Each row is a point on a landscape with many peaks, with its height.
From any point a climber takes the steepest step (rise divided by distance) to one of its 5 nearest points. It stops when none of these is higher. Distance is the straight distance between rows; heights are no part of it.
Q515 h=41.7: [ -1  21   3 -21  -3 -16  30  31  -3   0  23 -30   4]
Q944 h=36.5: [ 21   0 -17  11  28  10 -20   9  -3 -36   0   2  -4]
Q114 h=30.3: [-14  -1   9   3 -66 -17  -5  -4   8  -8   7 -13 -18]
Q140 h=42.5: [ 18  -5  13 -11   4 -16 -17  33 -17  -5  -6 -36 -10]
Q470 h=33.6: [ 17  12   2   5  22  23   0 -27   1  -3  -9  18  10]
Q703 h=45.9: [  5 -27 -11  15  -2  -7 -40  27  -8  -9 -26 -23 -12]
Q815 h=61.9: [ 12  -9 -28  28  31   9 -25   7  -2 -38  -4   9 -13]
Q258 h=12.7: [-18 -14  21  12 -53  -9  -9 -51  12  -3 -14  13 -10]
Q655 h=40.5: [ 26  30   2 -22  44  -9   8  51 -23  -9   5 -32   4]
Q771 h=22.8: [  6 -18 -14  25  -7  -1 -30 -17   9 -36  -7   9 -11]
Q511 h=42.3: [ 18  19   4 -10  21 -12   2  32  -8 -15  15 -20  -1]
Q524 h=47.1: [ 12  21   5  -3  25  21  19 -11   1  -4   3  12  16]
Q494 h=49.0: [ 11  26  -2 -18  15  -3  25  13   2  -4  13  -6  16]
Q552 h=24.1: [ 11   6   1   7   0   4  -6 -12   5 -20   3   7  -1]
Q117 h=39.3: [-20   9  23   3  29  20  25  -7  -6  44   7  39  -2]
Q253 h=46.4: [  0 -38 -20  24  -5   0 -41  25  -2  -9 -39 -20 -18]
Q849 h=43.8: [ 21  16 -11   4  39  11  -3  17  -6 -30  12  -4   5]
Q123 h=16.1: [-15   8  24   9 -11   7  13 -28   1  27 -10  22   0]
Q953 h=7.4: [ -4 -23 -20  31  -3   6 -31 -36  17 -27 -22  24 -15]
Q474 h=50.8: [ 21  28  -1 -11  45  12  19  16  -4 -18  13 -11  14]
Q34 h=60.5: [ -1   2   3   0 -29  -2  -2 -22  14 -16  -1   2  -4]
Q502 h=58.4: [ 12 -41  -1   5 -32 -19 -37  20  -9   3 -33 -41 -13]
Q429 h=23.0: [ -2   9  13   5   8  15   1 -28   9  11  -7  28   6]
Q566 h=5.6: [  5  -9  -9  18   3  20 -24 -32   2 -24 -13  24  -2]
Q150 h=58.2: [  9  26  -7 -17  41  13  40  10   3   0  15   3  20]
Q607 h=44.2: [  4 -24   3  11 -58 -21 -28  12  -4 -15  -9 -30 -18]
Q91 h=32.8: [-48   9  24  12   8  11  25  -7 -21  47  30  44 -16]
Q262 h=48.8: [ -2  21  10 -11  31  20  33  -7   4  23   5  19  19]
Q366 h=0.2: [-19  -8  34  16 -34   1 -19 -52   9  15 -24  34 -18]
Q219 h=39.2: [-18   1 -11 -35 -14  -9  41   1   4  26  25   4  16]
Q301 h=41.2: [ -3  14   1 -10 -12  -5  22   2   9   0  18  -5   9]
Q748 h=50.6: [ 10 -42 -20  11  -5 -13 -40  26  -6  -5 -41 -33 -11]
Q932 h=39.5: [  0  10  12  -7  15  16  23 -24   5  15   1  18   8]
Q544 h=64.8: [ 11   2   1   9   1  -7 -26  16  -5 -25   5 -17  -8]
Q424 h=44.0: [ -3  21  15   0  38  32  25 -13  -8  29  -6  36   6]
Q231 h=28.8: [ -3 -21 -27  41  10   4 -41  17   3 -30 -16   0 -24]
Q826 h=33.5: [-21  -4   6  -5 -58 -16  21 -13  10  18   9  -4   3]
Q994 h=42.2: [ -4  15  -3 -24   9   5  41   0  10  18  21  -1  21]
Q442 h=49.1: [ 11  35  -8 -24  38   0  30  33  -1  -5  21 -15  14]
Q361 h=50.9: [ 24 -46 -30  -1 -18  -5 -34  28   5  -3 -48 -40   4]
Q738 h=28.6: [ 13   0 -10  10  10   6 -19  -8   4 -34   0   8  -3]
Q913 h=36.6: [-14  17 -20 -44   6 -15  42  24   3  27  42 -17  22]
Q276 h=31.9: [-35  -4  20 -10 -10  -3  19 -12   3  52   4  31   2]
Q289 h=36.7: [ 32  18 -11   8  49  28  -2 -15  -7 -21  -3  26   9]
Q222 h=38.1: [-30 -12  -7 -29 -34 -14  36  -5   9  38  28  -3  18]
Q491 h=60.1: [-10 -29 -12  30 -35 -14 -39   3   4 -24  -6  -8 -14]
Q261 h=15.4: [-26  -2  26   6 -27  -4   7 -32  10  29 -10  30  -9]
Q62 h=0.4: [ -5  -2  11  19 -11  12 -13 -40   5   4 -12  27  -2]
Q962 h=41.5: [ 31 -13  -4  -7  16 -15 -26  34 -15  -9 -17 -42   5]
Q95 h=36.3: [-40  -5   4 -33   7  -7  24  -9 -16  55  35  19  17]
Q691 h=37.0: [  5 -12  12 -10 -21 -25 -20  22 -10  -3  -2 -36 -14]
Q38 h=37.7: [ -9  13   2 -15 -43 -20  28   6   4   9  23 -20   0]

Call two points neighbours if one is among the 5 nearest of the other. Go from one point of each pair to the other, from neighbour to neighbour, staying as high as possible. Name the lowest point that can't be avoided.
Q150 / Q491 | Q511
Q502 / Q34 | Q301
Q502 / Q491 | Q253
Q815 / Q150 | Q849

Where does a climber stop that starts at each point below?
Q219 | Q150
Q91 | Q150
Q913 | Q150
